The views of a scene show one set of named points, each view turned or mirrored, shifted and resized as a whole, with a little noise and some points left out.
In the rows, zero is written as 128.

Scene 1
View 1
vidi: [120 175 107 130 130  90 132 120 157 120 144 118 136 131 108 161 156 150
 151 141 132 154  95 154 134 125 122 159 118]
lor: [118 166 119 128 126 108 137 117 155 142 143 110 141 124 118 145 159 145
 143 134 141 150  99 143 133 129 118 154 115]
Pirif: [121 152 138 129 142 126 122 113 137 135 132 114 139 103 131 141 143 145
 140 117 158 139  91 120 117 122 134 120 123]
Fozer: [121 151 134 119 137 115 117 111 141 138 127 120 140  96 130 140 144 144
 152 122 152 137  98 108 114 123 140 119 125]
Gapu: [119 157 145 153 164 140 123 118 121 104 141 110 132 111 125 153 132 154
 120 107 170 142  68 142 114 111 129 112 127]
novu: [119 147 143 122 130 136 132 111 144 163 133 107 146 102 138 125 151 136
 136 117 160 140 102 114 121 129 127 128 116]
mur: [111 164 131 145 122 137 161 121 158 166 157  89 148 145 124 131 167 140
 112 128 152 160  97 170 145 134  93 170 103]
Lata: [124 153 128 106 131 100 111 108 147 137 121 128 139  89 128 141 145 143
 168 129 144 134 106  95 113 126 148 119 129]
fosa: [120 166 113 114 119  92 130 114 162 143 137 118 142 117 116 147 159 144
 158 142 132 148 108 132 132 131 126 154 117]
Nepu: [125 150 138 123 152 114 104 110 128 113 121 130 133  85 129 149 133 150
 156 116 157 131  87 100 105 115 153 101 134]
namu: [118 148 135 109 118 120 131 110 154 172 129 111 149 100 137 123 156 134
 149 128 149 140 114 107 124 133 129 136 116]
Dagi: [120 136 152 110 131 136 119 106 138 167 120 115 147  81 147 118 144 134
 147 112 165 131 107  86 110 129 142 108 122]
View 2
namu: [144 125  55 138  87 103 172  29  99  94 115 144 142 123 162 153 106 107
  97 130 137  73  76 117 174 129 122  89 124]
lor: [159 125  89 133  94 121 159  20  94  71 169 115 121  91 144 182 114 106
 120 161 147 125  80 102 191 107 145 150 150]
Fozer: [119 152  99 124  93 131 194  52  92  97 123  96 150 107 173 154  89 131
 119 126 108  88 104 134 138 118 146 120 120]
Gapu: [130 164 171 110 120 109 201  66  92  88 131  88 164 108 201 144 114 173
 131 136  54 110 122  99  95  88 189 187 147]
Pirif: [126 155 119 123 102 119 195  51  93  93 127  99 152 109 180 150  98 142
 120 127  95  93 106 121 127 109 157 139 128]
mur: [207 100 112 133 117  63 135   4 109  51 168 161 128 107 157 179 166 114
 105 177 128 138  64  40 200  92 163 190 188]
Lata: [103 156  70 129  77 150 198  51  87 104 123  91 144 106 163 157  68 119
 121 119 130  75 103 163 145 132 127  88 103]
fosa: [141 133  74 132  83 143 167  26  91  76 172  98 120  85 136 193  93  96
 126 154 160 123  86 126 194 116 134 134 136]
Dagi: [123 140  68 135  92  97 200  46  99 113  74 144 168 141 189 125  95 135
  90 104 100  38  89 130 130 135 125  71 106]
View 3
Nepu: [107 160 110  79 136 180 117 128 106  92 121 137 126  61 117 161  81 148
  57  77 125  88 125  97 116 147 113 110 116]
fosa: [ 99  99 100 113 121 139 136 120 120  87 126 113  94 131 108 100 129 172
 124  77 175 104 156 152  98 160 157 150 119]
vidi: [112 112  81 112 114 155 124 142 131  97 141 133  89 146 108 121 137 166
 127  76 180 112 139 162  97 173 195 152 124]
mur: [107 108 136 135 141 168 126 121 170 142 175 114  64 164  67  66 167 189
 157 148 160 156 116 165 113 116 182 162 125]
Lata: [ 95 126 112  93 130 148 134 112  99  79 108 113 117  79 118 124  93 159
  82  68 147  82 152 112 106 147 102 125 115]
Fozer: [101 136 119  95 137 165 126 117 114  97 125 119 111  83 107 126 100 159
  84  90 139  99 134 113 112 138 113 125 116]
lor: [103 107 109 117 128 151 131 120 134 105 141 116  85 136  96  95 139 174
 133  99 168 119 142 152 102 147 163 152 121]
Pirif: [108 147 119  95 137 179 117 128 128 111 139 131 108  92 101 135 108 160
  85 102 134 110 119 117 116 136 135 126 119]
namu: [ 88 109 140 110 140 143 141  95 118 100 124  93  97  98  97  80 115 176
 113 107 146 106 150 121 111 119  96 138 114]
novu: [ 97 129 145 107 147 167 130 106 130 118 138 106  97  94  87  96 116 173
 102 122 131 118 128 116 119 112 103 132 117]
View 4
Nepu: [ 83 174 127 134 151 110  93 166 140 120 150 120 167 106 155 141 164 157
 130  93 140 180  83 143 122 115 104 159 152]
fosa: [ 99  85 115 104 128 143 197 134 120 121 164 123 120 117 152 169 109 115
 101  84  95  93  44 124 136  76  63 118 124]
Lata: [ 77 133 136  99 130 115 142 141 136 134 164  93 141 108 160 168 145 185
  97  88 126 158  68 132 112  93 107 114 131]
vidi: [107  78  87 119 145 149 192 142 120 121 164 154 127 112 151 156 114  69
 120  78  94  80  43 124 154  76  40 143 137]
mur: [148 110 152 154 100 199 218 145  80  51 122 151 109 162 103 149  46  60
 123 133  60  32  17 133 153 100  59 154 114]
Fozer: [ 96 153 143 125 130 128 132 151 125 108 146 112 146 121 144 154 133 151
 114 101 119 145  66 136 122 107 101 140 137]
Gapu: [122 189 121 182 154 147  98 184 115  73 122 171 172 132 122 115 130  69
 166 119 119 129  68 151 153 134  78 214 161]
namu: [104 139 174 114 100 147 173 135 113  94 140  89 120 136 133 167  97 173
  94 114  96 117  49 132 111  98 109 113 112]
novu: [112 163 174 137 108 152 153 150 109  78 128 106 133 143 124 153  98 154
 112 125 102 118  51 139 121 117 111 140 123]
lor: [114  98 126 121 122 160 197 137 109 100 149 131 119 131 137 160  93  99
 111 100  87  78  38 127 141  85  65 132 125]
Pirif: [105 161 136 141 137 139 129 159 123  94 136 129 151 124 138 141 127 124
 129 107 116 136  64 141 132 114  92 162 143]
Dagi: [ 95 190 191 129 103 132 124 151 119  90 131  79 144 136 131 156 119 207
 104 128 117 161  65 143 103 122 140 127 125]

In a view up to two points have been moved. Name them for each view, in the order of its rows, or write none.
view 1 => lor, Pirif
view 2 => Fozer
view 3 => none
view 4 => Lata, Gapu

Scene 2
View 1
midef: [ 54 132 213 110 174  80 110  74 112 188 160 183 144 119 172 151 101 118
  64  67 191 131  45 208 168  75  62 191 118]
vop: [150 117 161  38 121 115 127  84  95 137 156 111 103 108 172 141 155 110
 103  38 153 127 130 143 140  97 129 100 173]
zul: [ 84 150 125 107 162 149  81 140 125 160 111 140 144 142 177 136 163 148
  46  86 202 185  80 139 119  75  87 153 159]
Vok: [173 118  76  49 124 194 118 133 124 144  90  90 133 136 144 130 193 166
 102 102 141 186 133 106  71  86 117  83 191]
lis: [187 135  72  30 112 188 103 145 108 105 111  65 100 128 172 126 220 138
  88  59 162 179 168  73  92  99 155  59 217]
disu: [ 94 159 142  87 150 128  79 134 108 134 143 125 114 128 203 132 175 118
  40  37 213 163 104 126 150  90 120 138 171]
num: [130 132 101  79 141 172  99 131 125 150 101 116 135 137 157 134 176 157
  76  97 169 184 105 124  93  80 103 118 172]
riza: [152 106  98  71 140 188 127 119 134 174  81 121 155 138 126 133 159 178
 110 134 137 185  99 139  67  73  84 111 167]
zope: [153  92 164  44 130 123 150  66 109 168 138 130 127 108 143 144 128 133
 129  77 124 129 112 169 118  87  97 110 154]
nilof: [170 111 118  35 120 154 133 104 107 141 124  98 116 119 156 137 174 136
 112  71 136 153 137 125 103  92 124  85 183]
bug: [136 118 141  62 139 138 120 101 112 157 129 126 128 122 159 140 155 135
  93  77 154 152 107 148 116  85 103 120 165]
Puv: [ 87 142 196  80 152  85 101  90  99 150 171 146 112 111 195 144 136  97
  59  24 197 127  88 167 176  89 103 152 148]
View 2
zope: [122 149 149 144 156 126 107 123 112 119 120 124 117 146 128 110 163 136
 124 130 135 126 140 106 147 140 132 116 111]
riza: [115 163 135 133 154 151 160 159 127 122 117 136 100 125 103 114 151 115
 101 120 156 132 117 102 159 144 106 108 107]
nilof: [124 159 145 133 139 123 114 148 116 132 115 129 100 122 116 117 177 133
 125 105 160 124 136 121 135 134 119 101 117]
zul: [138 131 147 121 171 146 159 161 164 140 106 115 103 114 123 117 139 147
  99 134 118 167 126 145 147 151 123 112 133]
num: [128 154 142 125 153 141 150 165 141 136 111 126  97 112 111 120 157 133
 106 113 148 143 123 129 147 144 112 102 123]
lis: [131 170 143 121 124 122 120 177 127 149 109 131  81  95 104 127 191 132
 127  75 187 121 130 141 123 128 104  83 128]
Puv: [144 121 158 129 167 120 107 130 147 139 108 102 114 130 146 114 155 168
 123 139 101 161 148 153 132 146 147 115 137]
midef: [137 112 155 135 188 137 131 119 152 127 112 103 126 149 147 107 129 164
 107 167  79 172 140 134 154 157 152 131 127]
Vok: [119 171 137 128 140 142 152 172 126 133 113 137  89 109  96 119 167 118
 110 100 174 124 117 113 146 137 101  96 115]
vop: [136 143 154 134 145 114  94 136 125 140 112 115 107 125 134 118 177 154
 132 112 138 133 147 138 126 134 134 102 130]
View 3
vop: [147 137 121 140 136 128 122 131 124 118 131 151 146 109 113 132 133  98
 164 124 129 111 100 135 129 152  93 125 134]
bug: [130 127 135 147 130 133 121 125 133 135 123 146 134 111 114 130 130 105
 141 127 126 118 121 143 123 146 111 134 134]
nilof: [142 142 141 138 121 112 117 120 132 131 122 149 150 112 124 120 131 107
 159 138 128 110 129 134 141 143 105 127 145]
riza: [117 122 160 152 112 123 111 114 144 159 110 140 130 112 124 116 126 119
 124 146 123 118 157 150 133 132 135 138 146]
Vok: [129 143 166 139 107 100 117 102 139 154 113 143 140 118 130 107 133 118
 143 141 124 115 169 135 137 133 122 137 147]
disu: [132 142 137 138 138 130 137 106 123 134 134 142 116 118  99 140 139  90
 151  87 128 134 122 131  93 154  92 147 113]
zope: [134 116 121 154 132 143 110 144 134 127 122 150 144 104 117 132 125 109
 143 146 127 108 101 150 140 143 115 122 141]
lis: [149 172 161 120 112  79 127  95 127 136 126 149 152 123 128 108 143 104
 176 123 128 111 162 113 136 142  91 131 147]
midef: [113  93 108 167 155 185 125 139 132 131 129 137 102 107  88 160 125  96
 115 101 124 135  78 164  89 154 117 147 105]
View 4
zope: [138  56 134 153 165 142 114 142  99  98 140  99 156  98 128 101 127 127
 125 125 139 126 118 144  94 150  93  80 168]
Puv: [158  59 170 128 190 105  98 155 110 111 159 121 151  97  99 164 130 138
 234 110 146  91 156 146 135 140 109  60 125]
lis: [153 137  90 105  93 141 189 179 143  73 137  32 185 127 122  98  68  78
 117 132 133 139 141  98 161 154 172  80 109]
zul: [162  48 124 103 177  65 152 156 120 143 139 147 155 124 140 183 115 127
 178 110 162 104 112 126 145 141 164  80  96]
disu: [166  84 139 101 159  94 143 166 130 113 150 104 160 117 112 169 104 116
 210 113 149 100 148 124 160 142 155  68  94]
bug: [147  64 124 130 159 118 140 150 111 108 140 103 159 111 130 126 114 118
 140 121 146 121 121 131 122 149 126  80 136]
vop: [150  89 144 137 151 148 119 159 114  83 151  72 165  99 104 111 112 116
 169 122 134 116 151 134 122 149 106  70 145]
midef: [153  16 169 139 221  82  86 137  92 138 154 167 137  97 116 175 152 157
 221 104 156  90 129 159 109 136  95  70 139]
num: [152  71 100 110 144  97 172 158 124 118 134 108 163 128 145 138  97 107
 124 122 153 127 108 117 138 148 165  85 111]

In a view up to two points have been moved. Name them for each view, in the order of its rows, or write none.
view 1 => zul, Vok
view 2 => vop
view 3 => none
view 4 => midef
